A landscape with many valleys, sampled at points; each row gives a point and its height.
From any point a ball takes the steepest step (drop divided by distance) to one of its 2 nearest points. It stops when none of these is lower. Distance is the straight distance between rows; heights are no part of it.
kefig: 12	-14	8	1	-21	12	-69	-2	-7	24	25	46	5	15	-17	39	4	-15	7	26	25	12	7	22	10	-21	8	31	-9	9	13	2	47	5	8	-22	-10	-3	27	56	-20	-63	-22	1  h=46.0
ziv: -1	-4	11	28	78	7	26	38	11	-1	-25	-22	4	-14	2	5	9	-12	8	1	-15	-13	-18	25	-35	33	-12	-41	21	7	-35	-8	4	-7	-10	24	24	42	7	-22	3	22	36	34  h=80.2
metos: -19	37	-9	-5	27	-14	5	-27	-9	-22	3	13	-15	26	30	-23	16	9	-29	32	36	13	27	15	-5	26	-25	10	3	1	-1	44	12	-15	-5	-26	3	17	-7	-16	16	-22	8	-25  h=59.0
gebus: -58	-9	5	-8	-17	-19	20	-4	29	-33	-66	17	-8	16	24	-10	-1	23	14	-17	19	-5	25	-22	4	-5	-24	6	2	2	2	35	-28	-20	-3	7	-2	35	-44	-30	1	10	14	24  h=19.4
sil: 8	22	5	13	-26	-11	23	-20	19	-7	7	-10	-16	8	-1	3	-16	-9	-5	-20	-13	-7	-21	0	35	-8	20	20	-1	0	10	-3	-35	10	-23	-20	1	-22	-14	-5	-11	28	5	-12  h=53.7
Kogek: 19	40	-20	31	22	13	2	-28	12	-20	29	-7	-11	-14	18	-4	11	-23	-9	27	19	-35	-22	24	28	23	9	-6	14	4	9	30	-9	4	-50	-43	-5	19	22	-39	-10	-22	11	-16  h=72.0
Tev: -19	-17	2	16	39	-7	41	55	52	12	-23	-20	30	-50	0	-28	-9	21	16	-22	-22	-13	-2	-17	-8	5	0	-39	24	19	-32	-25	-15	5	1	50	5	10	-12	-34	18	42	35	3  h=29.9
Pevu: -7	-9	-56	-3	6	-12	16	0	18	12	27	-22	-21	-10	-11	-57	-17	4	-33	13	12	26	35	5	41	-22	28	26	21	0	-18	-25	34	-1	16	-10	1	-38	-20	-5	29	40	-6	-18  h=62.2
matud: -19	28	1	3	-65	-10	-6	-22	-4	-30	-3	34	-34	53	7	22	5	-1	-9	-12	23	-2	-8	-20	35	-32	23	41	-18	-6	29	29	-7	4	7	-48	12	-30	-42	25	-9	-36	-30	0  h=27.0
tepav: 15	18	-30	6	57	-11	18	-14	-12	-2	26	-10	-33	10	19	-29	25	7	-37	36	22	22	25	38	-5	14	-12	9	7	-14	-16	20	46	-5	3	-27	22	5	-1	-4	22	7	20	-9  h=57.7
noga: 31	12	22	26	-15	-13	15	14	-4	23	-12	5	-32	5	3	51	-1	-14	7	-44	-31	0	-43	-5	17	-17	20	26	-32	6	2	-28	-18	11	-8	-14	28	-71	-13	31	-31	36	2	15  h=57.6
Lavak: -2	18	21	-3	0	-50	38	38	21	31	-44	8	-28	6	0	29	8	28	6	-34	-19	15	8	-14	24	-25	10	45	-6	30	-4	-11	-15	15	20	10	16	-47	-46	2	6	52	33	0  h=14.9
rof: 21	30	10	26	41	-9	36	-20	-2	-21	-17	-15	-22	3	15	4	16	-13	-4	-16	-11	-19	-50	26	-3	19	-17	-13	6	-22	-2	15	-9	-16	-40	-24	40	-4	-8	-6	-25	10	29	-1  h=41.0
varev: 5	4	16	-28	0	-36	19	47	21	34	-12	-22	24	-17	1	-5	-18	42	20	-39	-39	23	25	-38	5	9	4	8	-7	39	-15	-29	-34	23	37	51	-14	-29	-23	-17	20	61	24	-25  h=36.5
Zoniz: -19	-25	52	-32	-42	-12	23	0	-28	-10	-58	9	9	10	-3	27	-2	23	30	-42	-16	0	-1	-26	-27	-12	-39	4	-28	0	-1	-1	-35	7	18	30	15	0	-32	45	-31	7	10	7  h=47.4
mus: -5	3	-57	11	-37	0	-58	10	0	29	33	14	-10	6	1	-16	-19	-7	-27	15	23	17	40	-5	39	-12	50	37	-11	31	12	-10	26	12	18	-15	-21	-19	0	-25	20	15	-23	-9  h=25.0
zadu: 21	24	43	-10	4	16	25	4	-5	-1	49	-21	6	-8	-13	5	-7	14	11	47	-45	16	19	14	-16	43	15	-3	11	12	-9	-10	1	15	5	37	-43	55	32	-31	22	34	25	-22  h=29.5
Govu: -46	-17	-28	4	-15	-3	1	21	47	-23	-55	15	2	-8	21	-10	3	13	3	-30	18	-10	22	-31	19	-17	-2	-13	-6	24	-3	14	-37	-8	-7	21	-1	13	-23	-42	13	34	9	26  h=22.6
pepa: -35	-28	-12	16	15	5	-36	24	19	6	-33	33	-18	14	11	16	5	5	-10	34	47	-12	47	22	23	-19	0	26	22	12	-8	13	45	-19	8	-16	6	43	-2	-8	3	-22	-2	46  h=76.7
nesu: -34	5	63	-19	-10	2	5	8	-10	-20	-13	2	17	25	-11	10	-8	23	25	33	-16	12	25	6	-44	32	-30	1	29	-15	-7	23	2	-19	19	38	-22	84	12	16	-8	-27	13	13  h=22.5
bemo: 15	7	-22	-15	2	-23	9	45	28	43	5	-31	19	-40	8	-22	-21	25	13	-42	-32	22	9	-45	43	7	21	-15	-1	45	-15	-36	-42	14	31	25	2	-58	-4	-45	24	78	12	-29  h=39.1
sepev: 15	-15	-33	-10	7	17	-26	-31	1	-10	28	-20	50	-33	12	-48	-5	2	-9	-3	13	-29	-17	-19	-17	14	-1	-51	11	-15	5	7	-25	-11	-18	2	-14	6	12	-24	8	-34	-13	-14  h=62.1
viger: 16	14	-16	0	18	-6	9	42	27	43	14	-28	4	-42	-4	-5	-22	1	9	-25	-45	20	0	-3	51	30	46	-8	5	52	-12	-46	-25	29	34	22	-16	-36	14	-67	25	75	15	-30  h=43.0
Nune: -7	42	27	-34	-59	1	15	-67	-25	-21	27	2	6	33	-2	-14	-9	5	9	4	-6	20	-10	-19	6	2	-10	24	-6	-7	35	34	-28	12	-1	-12	-18	-2	-3	34	-8	-27	-19	-32  h=32.4
Laf: 21	23	-19	13	-29	4	-72	-8	-14	11	10	33	-16	25	11	45	3	-29	-7	-7	19	5	-15	-16	18	-10	39	13	-39	19	14	8	-2	17	-1	-19	-2	-36	1	-11	-10	-24	-40	3  h=28.5
Bamo: -33	-9	29	-6	-38	2	33	-27	7	-15	-6	-7	-2	16	-23	-19	-6	19	8	7	1	-7	1	5	9	-27	-20	26	14	-29	7	11	5	5	-10	-12	-4	25	-23	43	-19	-15	6	9  h=50.4
seb: -7	12	-4	28	27	11	28	-18	28	-15	6	-16	-1	-24	7	-21	-1	-11	-2	20	1	-28	-14	22	9	12	-6	-10	40	-6	-5	14	-10	-14	-42	-20	-6	45	9	-34	0	-1	23	-4  h=73.1
mep: -44	-8	63	-17	-27	4	16	5	20	-12	-29	-6	26	1	-11	-1	-14	27	33	5	-28	-7	19	-16	-38	11	-19	-2	21	1	-5	-2	-34	0	2	40	-22	65	-9	14	-9	6	17	10  h=22.7
Reti: -26	-30	-32	23	22	10	26	29	39	-9	-20	-20	15	-33	-6	-45	-16	-1	-2	-5	3	-19	11	-4	17	-1	3	-25	32	8	-17	-11	0	-14	-9	31	3	15	-10	-34	21	31	16	16  h=26.8
livo: -18	31	35	21	0	-34	58	25	37	18	-36	7	-32	20	0	12	12	29	14	-9	-19	6	9	13	35	-9	2	60	27	18	0	-2	3	11	15	-3	0	-12	-52	-8	8	45	35	-2  h=9.3
tafa: -34	-11	-10	60	4	19	13	29	42	7	-13	10	-23	-13	-16	-9	-8	-7	7	42	5	-21	10	22	35	-1	16	23	52	14	-5	-22	29	-9	-14	-6	-16	50	0	-32	10	14	21	24  h=75.2
Zasag: -15	1	-9	15	18	-14	34	43	23	43	8	-9	-11	-22	-25	-22	-3	17	12	-3	-19	23	36	19	41	0	37	31	32	34	-8	-46	35	21	41	17	-16	-18	-7	-36	31	65	25	-19  h=57.4
bonon: 42	18	-39	-14	54	-8	13	-23	-34	-6	30	-16	-32	5	25	-16	19	-9	-38	9	8	16	-9	16	-16	12	-21	-7	-20	-22	-17	2	22	-9	7	-24	39	-42	6	6	6	10	-2	-11  h=55.8
zuzuk: -5	-27	1	8	-3	15	20	-17	-6	-4	42	-17	12	-21	-20	-35	-11	13	-15	49	11	3	8	32	1	-25	-9	13	35	-40	-5	-6	54	-9	-14	-7	-18	37	18	44	6	-26	-1	4  h=42.3
Vidi: -11	3	-48	26	-76	-2	-14	-9	24	-6	34	-8	-1	-13	-12	-33	-43	1	-16	-18	-5	-9	-5	-22	76	-30	54	16	13	13	28	-22	-13	0	-20	-19	-22	-39	-14	-39	10	41	-20	-17  h=66.5
Melop: -21	-12	42	-16	-52	-4	34	-26	-17	-17	-34	8	-4	16	-15	15	-7	10	20	-22	-7	-1	-22	-12	2	-29	-32	22	-18	-19	13	8	-28	3	-5	-5	6	-6	-28	60	-34	-13	-2	-6  h=48.8
Gur: 25	43	33	-15	33	-23	-5	-8	-33	0	8	39	-18	44	18	24	22	3	-12	50	12	32	20	24	-29	49	-18	18	-17	25	6	21	32	2	30	7	1	12	39	0	12	-22	8	-4  h=13.9
potif: -27	1	9	56	2	16	39	-3	42	-8	7	-12	-7	-17	-19	-20	-11	-9	2	36	-3	-34	-16	34	29	-16	10	14	54	-31	-5	-5	20	-10	-35	-23	-7	52	-5	3	2	2	27	17  h=74.2
vogak: 27	-52	-4	-19	31	19	-11	15	-13	11	20	-40	37	-27	-26	-12	-12	1	4	-23	-8	-2	-12	-13	-60	14	-6	-57	-5	-15	-31	-30	-7	-2	-1	35	5	1	18	18	1	3	-12	18  h=34.6
vemo: 3	41	41	-19	-22	-5	35	-54	-36	-34	15	3	-5	33	-1	-7	10	11	7	36	-13	21	-12	12	-13	8	-30	15	-1	-14	28	42	-2	0	-3	-15	-12	23	13	48	-15	-26	7	-33  h=34.8
sokof: -15	-14	-57	4	-37	4	-80	8	9	17	10	27	21	-1	15	-11	-12	-14	-15	8	47	8	24	-22	21	-32	37	7	-18	22	13	3	18	-1	14	5	-28	-17	-6	-29	12	-14	-46	1  h=30.4
roke: 22	-2	28	8	11	9	-8	1	-21	-10	-57	15	-13	21	1	51	27	-21	28	-22	-7	-12	-50	-6	-31	6	-20	-25	-26	-7	17	4	-22	-3	-9	-6	40	-6	12	30	-31	-21	-4	33  h=34.7
nin: 6	6	22	16	40	1	9	34	11	33	-19	3	-23	6	-10	30	11	-6	7	9	-23	9	5	26	-8	30	17	15	10	36	-12	-30	9	14	10	16	-1	13	9	-28	19	41	23	20  h=37.8
kameg: -36	-4	10	10	0	-7	41	28	41	17	1	-4	-12	-9	-33	-26	-10	25	7	21	-23	13	37	19	27	-15	18	41	44	10	-4	-32	36	5	27	25	-29	22	-28	-10	25	51	27	-6  h=55.6
Kofal: 1	14	-2	3	15	4	44	-44	-15	-26	-5	-29	5	1	-2	-17	11	0	-7	-13	3	-24	-42	24	-10	1	-28	-1	8	-50	7	16	-2	-17	-37	-37	19	12	-15	20	-19	-28	16	-14  h=43.9
kat: -12	-21	-32	1	5	-17	5	28	13	34	1	-14	-26	2	-17	-23	-11	17	-20	-7	-7	31	47	8	42	-19	38	40	7	16	-10	-44	51	9	45	1	0	-46	-27	-7	27	56	9	1  h=59.8
rebul: 2	-2	10	-39	-17	7	-32	-21	-26	-13	-1	14	25	19	2	-6	8	1	3	-1	9	14	12	-18	-26	8	-19	-10	-5	-11	4	18	-4	6	10	15	-15	12	11	27	-6	-49	-20	-11  h=42.6
somu: -20	-21	17	-27	-3	-7	-4	52	16	32	-10	-8	22	-12	-16	-14	-13	27	13	-29	-26	15	48	-31	-35	23	3	-13	-16	38	-22	-30	-24	12	43	64	-20	9	-8	-19	30	42	10	13  h=34.4
kobon: 21	3	-15	9	23	9	-4	4	-4	23	13	-13	-36	-1	-3	10	-1	-15	-16	1	-11	11	7	14	14	12	20	13	-8	21	-8	-23	11	13	0	4	0	-25	5	-14	19	29	1	2  h=41.5
sek: 3	31	58	-6	11	-2	-4	-5	-24	-3	14	14	9	25	2	22	14	11	2	59	-1	16	21	30	-34	38	-31	5	8	-1	4	25	23	-1	20	19	-16	60	32	9	5	-32	11	-4  h=18.2
Rusu: 36	-11	-22	23	6	14	-1	-24	-23	5	22	-9	-15	0	-5	12	9	-29	-11	-9	12	-17	-47	22	12	-19	14	6	-10	-35	-3	1	11	-3	-26	-50	23	-38	5	35	-25	-20	-19	9  h=68.5
Sekib: 6	14	-39	-8	-6	-11	-41	7	-15	33	36	23	-33	25	1	2	-6	2	-35	25	21	37	53	9	17	-3	35	51	-16	25	-2	-11	52	9	37	-17	-9	-11	9	-5	14	9	-19	-5  h=17.2
Dop: 9	-37	-5	-15	-24	33	-25	-13	1	-22	21	-14	77	-41	-15	-39	-5	9	8	-6	8	-38	-20	-40	-24	2	-2	-60	13	-27	10	-7	-35	-11	-21	22	-28	21	21	0	-3	-54	-24	-1  h=63.2
fafom: 41	-38	-7	3	39	18	-18	17	-35	26	59	-26	8	-24	-28	8	-4	-20	-12	14	-3	11	-1	33	-30	-1	12	-15	-1	-20	-22	-31	43	11	-1	7	-2	-11	51	34	1	-14	-6	11  h=41.1
mur: -8	-4	21	9	4	14	3	-22	6	-24	46	-15	40	-26	-11	-28	-13	7	3	48	10	-22	-5	26	-13	-3	-24	-18	42	-42	10	23	25	-10	-27	-3	-36	58	35	24	-1	-55	2	-20  h=39.7
letik: -20	-25	-12	17	62	21	-19	41	19	-15	-40	-13	15	-15	8	-4	11	-4	9	-16	14	-13	7	-4	-45	12	-17	-55	-1	15	-26	8	-13	-14	-5	27	26	37	5	-34	19	4	13	50  h=79.5
sol: -18	19	50	-5	-24	23	2	14	20	10	10	4	14	-5	-20	13	-14	10	29	27	-44	-5	17	-2	-18	44	22	6	12	29	7	-21	-32	15	7	32	-50	72	25	-26	15	21	20	-5  h=23.5
boz: -19	-15	21	-4	34	3	24	67	34	14	-1	-15	38	-35	-24	-20	-19	17	19	-8	-31	2	30	-18	-31	29	13	-41	17	34	-30	-39	-20	9	18	58	-7	25	11	-37	30	51	20	10  h=32.3
betur: -31	-57	-49	28	12	11	24	1	28	-25	-30	-13	8	-28	0	-42	0	3	-7	-15	24	-35	-1	-1	16	-36	-13	-19	33	-26	-6	-2	17	-33	-27	15	17	4	-22	-3	-1	8	6	24  h=30.5
Vumod: 42	49	-18	-29	30	-25	-3	-38	-50	-7	35	21	-7	30	29	3	21	-12	-21	22	11	25	-12	9	-41	22	-38	-8	-31	-10	20	25	20	4	25	-3	23	-40	31	-5	-2	-38	-15	-49  h=21.3
rego: 3	-14	-43	7	83	6	-33	25	-6	16	-3	5	-7	-3	24	-3	20	-13	-30	14	40	13	23	30	-28	16	-27	-28	-6	15	-17	20	39	-16	10	0	31	10	19	-23	24	-13	8	14  h=78.6
femo: 3	6	31	-2	-40	20	-24	-25	-7	6	9	15	-5	13	-24	28	4	-11	10	14	7	-1	-13	12	17	-17	14	33	-5	-12	17	6	8	6	-13	-22	-18	17	17	46	-21	-44	-17	9  h=47.9
naveb: 1	10	11	0	-47	-14	20	-6	-4	12	-1	-2	-30	22	1	21	-7	1	4	-31	-15	17	-10	-7	23	-24	16	39	-24	0	11	-13	-15	16	-6	-17	9	-50	-22	31	-15	26	-5	-4  h=55.7
nivu: 44	16	-33	27	14	24	-3	-24	-9	-9	51	-16	-10	-15	6	9	0	-38	-18	9	1	-24	-45	37	34	-1	26	-1	-5	-14	-11	-5	-1	9	-44	-53	6	-22	28	-13	-17	-11	-14	-15  h=70.3
guvok: 28	8	3	28	46	14	-10	-2	-17	-9	-32	-4	-23	6	15	38	24	-34	6	-16	-3	-18	-48	16	-21	19	-11	-39	-18	-7	-1	7	-6	-11	-27	-14	40	-14	16	-7	-23	-9	11	31  h=37.5
Pag: -50	-13	14	9	-51	9	20	-15	26	-7	13	9	-8	4	-30	-24	-18	23	2	44	9	-4	28	15	30	-35	3	55	31	-6	12	4	37	-3	0	-5	-30	43	-9	26	-1	-8	0	10  h=52.0
Tusa: -18	5	-8	30	38	9	-38	10	9	0	-4	38	0	9	19	19	18	-10	-15	49	52	-18	31	32	8	1	-14	-1	30	9	2	31	44	-23	-10	-42	12	34	23	-6	-5	-54	8	3  h=77.3
Mer: -15	-77	-5	-1	-32	37	-47	13	12	-17	-3	3	56	-40	-30	-20	-9	3	18	-14	20	-35	6	-32	-8	-28	1	-46	5	-22	3	-16	-4	-19	-12	35	-21	16	17	9	-10	-42	-31	28  h=64.2
tus: 28	-27	-8	10	7	22	-46	8	-20	34	54	6	9	-6	-18	21	-2	-19	-13	32	18	18	6	30	-3	-11	20	18	-9	2	1	-10	59	15	5	-16	-18	-10	46	42	-8	-39	-15	3  h=44.0
rak: 0	18	-16	-17	-5	4	-17	-34	7	-25	-4	-8	26	-6	27	-27	9	-4	-2	-11	11	-14	-24	-31	-11	20	-7	-37	-10	-6	12	28	-51	-9	-19	-9	-12	7	-7	-29	1	-19	-6	-17  h=60.9
Tave: -23	-42	6	-3	-43	-18	2	38	29	23	-17	0	25	-48	-13	5	-20	35	17	-44	-19	-9	10	-52	23	-34	7	-11	-12	24	5	-30	-38	2	0	43	-22	-19	-15	-7	-2	56	3	9  h=25.2
Fede: 10	30	-30	17	-3	0	7	20	30	25	18	-3	-23	-13	4	4	-16	-7	7	-18	-34	0	1	0	64	19	48	23	0	52	4	-34	-26	30	1	-11	-8	-31	2	-73	21	70	3	-28  h=47.7
nulom: 15	42	5	15	-28	-3	2	-4	16	7	9	2	-25	8	13	29	-10	-7	-5	-23	-22	1	-20	-14	40	17	35	16	-23	37	19	-10	-50	21	-21	-19	-2	-31	2	-38	-4	44	-5	-11  h=51.5
gog: 21	46	0	-25	-1	-22	1	-46	-53	-19	17	39	-5	41	17	6	20	-22	-10	9	5	20	-26	-4	-22	-2	-30	10	-20	-14	44	38	11	-11	23	-39	23	-42	12	30	-12	-61	-32	-50  h=24.7
sesuz: -9	-9	-58	6	-44	-11	-37	-18	2	-5	-4	-5	-2	4	22	-10	-9	-8	-17	-30	31	-15	-21	-30	29	-45	32	5	-20	-12	3	7	-13	-5	-12	-26	3	-47	-29	-18	-2	2	-41	0  h=28.9
ziz: -31	-16	8	-56	-26	-2	-44	-8	-27	-15	-32	27	13	25	11	10	11	10	3	-11	18	21	48	-34	-31	4	-29	-14	-26	-5	3	31	-14	-2	44	35	-2	15	-15	18	4	-30	-24	-3  h=44.1
lison: 53	9	-20	3	24	8	15	-7	-12	23	63	-34	-27	-9	-7	4	-10	-19	-12	20	-35	27	-5	38	34	15	38	11	-9	7	-20	-36	19	25	4	-17	-3	-30	28	-13	10	47	1	-27  h=47.2
ribud: -11	-48	8	-13	-51	0	2	-3	13	7	-14	-10	21	-27	-13	-9	-25	18	9	-43	-11	-15	-10	-35	7	-31	-6	-17	-10	-12	5	-24	-34	-1	-12	20	-16	-19	-21	21	-18	27	-6	12  h=28.6
rasi: 62	18	-23	-16	44	-2	28	-28	-21	-6	53	-50	-24	-16	6	-1	-2	-23	-21	1	-28	25	-23	22	5	19	5	-16	-11	-14	-25	-22	11	10	-4	-17	16	-50	18	-14	9	40	2	-35  h=52.4
fep: 12	0	27	-11	6	-47	27	52	1	40	-41	0	-14	-23	10	39	7	23	19	-52	-22	13	-7	-38	9	-26	-15	7	-23	20	-15	-20	-36	17	16	27	11	-59	-32	22	-12	40	21	10  h=18.9
dulu: 19	9	27	8	23	24	20	21	9	10	50	-27	16	-42	-18	5	-18	-10	10	26	-43	-5	-5	27	0	41	27	-32	12	8	-21	-34	-8	23	-15	21	-33	35	42	-41	14	36	16	-14  h=36.2
rud: 17	-17	20	-5	4	22	-17	12	2	24	5	-16	22	-17	-16	8	-15	-4	10	-19	-24	-3	-2	-9	-32	19	9	-28	-9	11	-11	-27	-29	14	-9	24	-11	7	20	0	-4	11	-1	14  h=30.7
gak: 19	22	-2	-37	4	3	-37	-27	-35	-21	-32	25	28	16	19	18	26	-22	23	-16	1	-10	-43	-38	-32	21	-38	-45	-24	-16	34	36	-28	-15	0	-15	14	-26	-3	-1	-14	-68	-22	-24  h=29.7
fibab: 29	46	18	-8	47	-24	-9	-18	-32	-15	28	40	4	25	28	18	27	-6	-11	53	23	29	12	30	-30	26	-40	-3	-18	9	34	32	49	-10	16	-17	12	-7	46	3	-10	-41	-5	-43  h=17.6
rulu: 19	43	-4	13	-22	-19	-24	-8	-23	-17	-22	57	-43	58	31	45	18	-35	1	2	16	7	-22	-20	11	-4	15	16	-40	27	25	18	-7	5	13	-30	30	-43	-2	-8	-13	-28	-29	4  h=32.8
pegul: -16	42	23	-19	-61	-6	-21	-46	-1	-27	13	37	0	43	2	9	-1	-4	4	11	11	1	-5	-22	30	-15	0	37	0	2	40	47	-17	12	-1	-33	-15	-5	-9	20	-1	-63	-25	-35  h=30.1
zif: 18	-3	10	-5	-10	14	-47	-14	-16	-15	-36	29	5	13	11	46	34	-30	26	-26	2	-13	-48	-29	-15	-7	-4	-32	-26	-10	16	18	-25	-6	-13	-15	11	-20	10	16	-32	-51	-27	18  h=32.2
poza: -32	21	63	5	-7	6	28	20	34	5	-30	4	10	5	-2	24	-17	16	35	17	-42	-9	8	2	-25	31	-7	10	20	20	-5	-7	-41	7	3	38	-35	70	-7	-21	6	26	32	14  h=18.6
Teme: 23	-20	6	-16	19	-2	41	-25	-34	-10	2	-39	2	-4	-16	-8	15	-8	-6	-4	0	2	-32	28	-25	-5	-28	-4	5	-47	-14	-4	25	-17	-18	-20	29	-3	-7	63	-19	-11	10	4  h=46.3
zoli: -1	-80	-3	-34	-33	19	-44	0	-16	-15	-16	-4	57	-25	-13	0	4	-1	22	-32	10	-30	-6	-31	-37	-21	-5	-55	-16	-37	1	-10	-10	-14	3	19	4	-4	5	33	-23	-61	-42	26  h=65.1
tamu: 9	3	49	18	16	26	33	10	17	-1	28	-31	36	-35	-17	-1	-16	-7	24	16	-44	-20	-19	18	-31	31	3	-35	31	-15	-22	-26	-20	5	-18	27	-12	57	28	-10	-1	20	17	6  h=42.1
degi: -40	-1	8	19	7	4	-3	20	25	-1	-30	15	-8	11	-4	-1	0	3	2	33	14	-10	30	16	8	5	3	21	30	6	-9	12	11	-12	2	9	-10	55	-5	-13	8	2	18	31  h=76.0
lup: 36	-24	-5	-30	40	3	-6	0	-42	12	49	-36	21	-13	-7	-19	-5	-3	-15	3	-4	27	15	11	-55	17	-19	-37	-12	-27	-26	-14	24	-1	12	32	0	-1	30	20	20	-8	-10	0  h=37.7
zefa: 29	38	-21	-44	-3	-20	-9	-49	-62	-26	-17	22	22	22	15	-3	17	-16	-7	-6	1	2	-38	-22	-33	13	-48	-28	-19	-30	34	43	-15	-14	20	-28	30	-47	-9	6	-7	-69	-23	-60  h=27.4
zetaf: 5	-32	-45	-11	81	12	-16	24	-7	-6	-21	-20	13	-17	12	-25	13	-5	-20	-20	26	-1	13	8	-50	17	-32	-53	-5	-1	-25	11	7	-18	3	13	29	12	1	-15	25	-7	6	26  h=79.1
lofu: -25	-29	25	-45	-44	-7	-32	0	-29	-8	-48	23	8	24	9	22	3	19	15	-36	0	18	25	-50	-38	2	-14	-13	-51	12	4	1	-38	11	38	39	1	-10	-17	24	-19	13	-14	6  h=45.7
Vuze: 5	-23	32	13	23	20	-28	46	8	24	-18	-2	2	0	-17	32	-3	-7	14	1	-11	-7	15	14	-29	18	4	-16	4	16	-24	-26	5	11	-4	32	-8	37	21	-14	4	4	7	43  h=34.5
Pime: -4	-11	15	18	-9	-42	28	56	35	27	-39	5	7	-55	4	31	-5	27	25	-51	-12	-23	-6	-46	31	-42	-2	-8	-1	9	-13	-16	-38	12	-10	24	-2	-25	-24	-2	-8	48	23	24  h=22.2
buvu: -30	-27	-3	11	-41	4	23	11	29	8	10	-7	-8	-12	-42	-41	-26	25	-5	14	-10	3	31	7	37	-32	17	36	37	-5	4	-35	35	-2	10	18	-28	2	-14	15	10	30	13	2  h=53.9
desa: 7	-34	1	2	16	15	3	-6	-19	4	11	-6	0	-2	-20	-6	5	-2	-1	25	10	-5	-4	37	-11	-23	-20	8	21	-46	-12	-1	47	-13	-9	-20	7	28	6	69	-24	-45	7	18  h=44.9
metap: -20	-26	-61	18	-36	-3	-78	3	12	-6	-17	34	5	0	22	9	18	-18	-14	-15	67	-13	7	-27	26	-58	27	-3	-21	-8	9	17	18	-5	-1	-18	1	-23	-15	-20	0	-25	-55	20  h=33.4
runev: -13	44	3	-26	13	-6	5	-41	-9	-33	-10	6	-3	20	24	-27	12	6	-5	4	6	-1	3	-14	-21	28	-22	-8	-7	5	9	51	-33	-17	-2	-1	2	18	-9	-23	6	-14	6	-22  h=59.9
tok: 27	44	-1	-1	5	-21	33	-33	-21	-24	-16	12	-38	41	27	7	10	-20	-13	-21	-8	11	-26	-8	-13	17	-10	10	-32	-1	16	9	-16	-10	-1	-20	40	-40	-16	-3	-8	9	-3	-7  h=39.9
Gera: -8	-60	-8	-18	-17	14	-15	-3	-22	-10	-36	-8	20	-11	-11	3	8	0	8	-30	16	-22	-11	-7	-18	-27	-19	-25	-9	-39	-6	2	0	-15	-3	7	20	-2	-17	35	-19	-34	-18	23  h=66.1
rebag: -56	3	28	6	-20	-24	52	5	37	-14	-53	1	-14	15	4	1	-9	29	17	-8	-6	0	11	-4	16	-10	-20	38	18	11	-1	18	-16	3	-5	6	1	23	-54	-8	-9	24	24	15  h=15.4
keso: -18	-27	26	2	-13	4	12	8	18	-4	-19	-20	27	-13	-13	-7	-21	14	19	-22	-12	-24	-15	-13	-21	-4	-13	-23	14	-13	-10	-8	-30	-1	-23	26	-8	31	-2	13	-16	0	16	17  h=26.6
nim: 9	-9	-25	27	46	17	-31	18	5	10	5	10	-1	-11	5	7	9	-20	-13	19	33	-19	1	26	2	10	-2	-20	14	9	-9	10	25	-1	-23	-19	13	24	28	-18	-1	-22	2	13  h=78.0
lezi: -13	-7	-70	22	-29	-10	6	1	28	-2	27	-12	-19	-10	3	-48	-26	3	-31	-11	8	0	10	-10	61	-32	39	18	9	8	1	-18	1	-7	-2	-16	0	-49	-24	-28	27	51	-10	-18  h=64.4
Nazo: 12	-45	-37	-4	6	20	-18	-3	-22	4	-25	-9	3	-11	-2	15	12	-17	-2	-29	21	-18	-33	6	-4	-34	-9	-17	-18	-47	-2	-2	19	-15	-20	-30	33	-38	-15	36	-24	-35	-22	26  h=67.1
Digo: -7	10	-13	15	-75	-1	-35	-13	-1	-3	7	20	-21	20	7	31	-2	-13	2	-26	14	-4	-24	-16	38	-45	48	32	-27	-9	19	18	-8	4	-14	-44	-3	-38	-27	13	-7	-22	-46	9  h=22.8
dut: 10	-4	-7	-30	16	3	-9	-18	-19	10	30	-19	6	-1	2	-27	4	4	-26	10	4	15	23	9	-31	16	-7	-13	1	-11	-9	5	8	0	9	15	-9	6	13	16	11	-6	-3	-16  h=40.3
Vabiz: 30	38	-28	15	7	-12	-4	-11	-25	-10	12	22	-51	46	22	17	20	-24	-29	-5	16	15	-20	5	7	2	9	27	-30	16	3	8	0	9	10	-30	32	-50	-9	-11	2	-1	-16	-2  h=36.4
Luk: 23	35	7	-10	1	-15	-4	-13	-29	10	32	28	-41	48	9	18	20	2	-28	41	3	38	37	15	-4	20	5	52	-29	19	9	0	38	9	39	-19	-4	-7	13	16	10	1	-11	-13  h=7.1
Resav: 17	29	35	-7	5	8	17	-45	-17	-23	33	-10	19	-4	4	-2	5	11	10	38	-1	-3	-17	30	-16	13	-26	-5	20	-38	14	43	16	-11	-20	-17	-19	51	30	23	-6	-54	13	-32  h=37.3
tob: 5	14	-1	-20	19	-14	47	-29	-40	-31	-46	1	-18	32	26	-5	18	-8	0	-30	1	-2	-25	-5	-29	16	-43	-5	-12	-19	11	24	-17	-24	6	-16	49	-24	-30	16	-22	-8	13	-7  h=42.7

Two balls start at each pair of points below. Name the first point that both come to, or write none.
Teme, bonon => none
nim, desa => none
runev, sil => none
naveb, Rusu => none

Where does a ball stop that starts at each point below?
zuzuk => Digo
zetaf => rud
noga => Reti
Kogek => rud
